Points, in no order, along strands that fork and pass close to each other.
Two points are linked if the straight distance between their rows is under 62.6. Some points are linked to none.
z259: [ 30  22   6  43  79   3  29  82 -12]
z928: [-22 -20   0 -26 -31   6 -56 -64  58]
z424: [ 52  10 -14  53  20  16 -72  23  42]
z526: [ 76  -6 -15  62   5   3 -43  41 -47]
z387: [-75   6   4 -24 -61 -12  24 -71 -46]
z288: [-62  42  -9  19 -91  -2  54 -35 -69]
z52: [-103   55  -15   19  -69    3    5  -36  -50]
z902: [ 59 -13   1  -6  40   0  45  75  -1]
z158: [-55 -20 -10 -32 -75  14 -59 -69  14]
z522: [ 58   3 -28  62  10  17 -57  58 -21]
z171: [-38  14  25 -24  51 -10   1 -39  66]
z271: [ 13 -39   8 -72   0  -2  39  -3  36]
z19: [-42 -28  26 -63 -37 -16  47 -72 -20]
z633: [-22  -7   6 -47  30   2  15  11  57]
z251: [-78  -9  -8 -19 -82   6 -37 -76  -9]
z855: [-83  57 -11  28 -78  -8  29 -47 -56]
z594: [ -77   28  -17   -7 -101    8   59  -13  -74]
z954: [-94  10 -17 -37 -87  13  54  -6 -61]
z87: [-34 -30   5 -28 -52   3 -55 -86  31]
z990: [ 31   6 -11  37  49  15  26 108 -64]
z820: [-50   5  21 -46  18 -14  10 -51  36]
z891: [ 15  20 -24  72  40  21 -45  79 -72]
z76: [ -3  14  21  -3  64 -13 -11 -24  80]
z873: [-101   41  -20    0  -73    9  -21  -45  -28]
z84: [ 59 -45   8 -62   5  -6  45  13  33]
z187: [-12 -25   1 -68   7   8  23  -1  48]
z499: [ 50  20   8  49  61 -10 -27  10  46]
z17: [ 36 -17  -2  -4   1   4 -51 -18  63]
z787: [ 30  19  -5  45  58  11  23  98 -29]
z152: [-10 -52  26 -77 -21 -14  44 -61   6]
z535: [15 13 10 -2 70  5 28 55 55]
z552: [-89  22 -10  -5 -74   7 -31 -69 -23]
z81: [-61   4  21 -51   2 -18  24 -66  16]
z621: [ 81  -2  10  56  43 -19 -17  17 -14]
z382: [26 20  6 22 85  3 34 74 28]
z8: [ 77 -31  -4 -26  21  -1  47  60   8]
z245: [ 73 -20  22   0  40 -22  12  -9  37]
z849: [ 55  16 -25  71   9   9 -68  38  13]
z57: [ 69  20   8  59  50 -18 -25  15  14]
z313: [ 60  -9 -12  27   2   3 -61  -4  56]
z775: [-58 -12  15 -47 -33 -14  31 -73 -15]
z754: [-52   1   9  -7 -88 -14  42 -78 -68]
z319: [  5 -54  19 -81 -16 -11  49 -33  18]
z710: [ 23   4  -9  58  40  13 -27  67 -95]
z802: [ 76 -14  -7  61  10   0 -36  29 -77]
z341: [ 32  20 -25  76  24  22 -52  80 -37]
z732: [ -1 -18  -8 -27 -12   4 -54 -35  64]
z438: [ 62 -40  -6 -54   9   2  59  52  19]
z30: [ 39  -4  -7  40  29   7   5  86 -85]
z198: [ 31  14  20  13  56 -14 -20 -11  68]
z246: [-13   8   9 -28  51   3  23  23  64]

Follow the links from the first point to the second, and from the first to the third. Name the last point that the two ways share.
z438; z387; z382 | z271
z8; z246; z19 | z271
z754; z820; z271 | z775

A fork is a point with three links, a tip a point with one. Leave the first point through the second and follow the links. Name the first fork or tip that comes.
z382; z535 | z271
z251; z552 | z954
z732; z17 | z522
z820; z171 | z621
z319; z152 | z775
z84; z438 | z902

Name the points in between on the shortest way along the links from the first point to the second, in order.
z891; z424 | z341 > z522 > z849
z319; z81 | z152 > z19 > z775
z902; z271 | z8 > z438 > z84
z732; z158 | z928 > z87
z246; z710 | z535 > z382 > z259 > z787 > z990 > z30
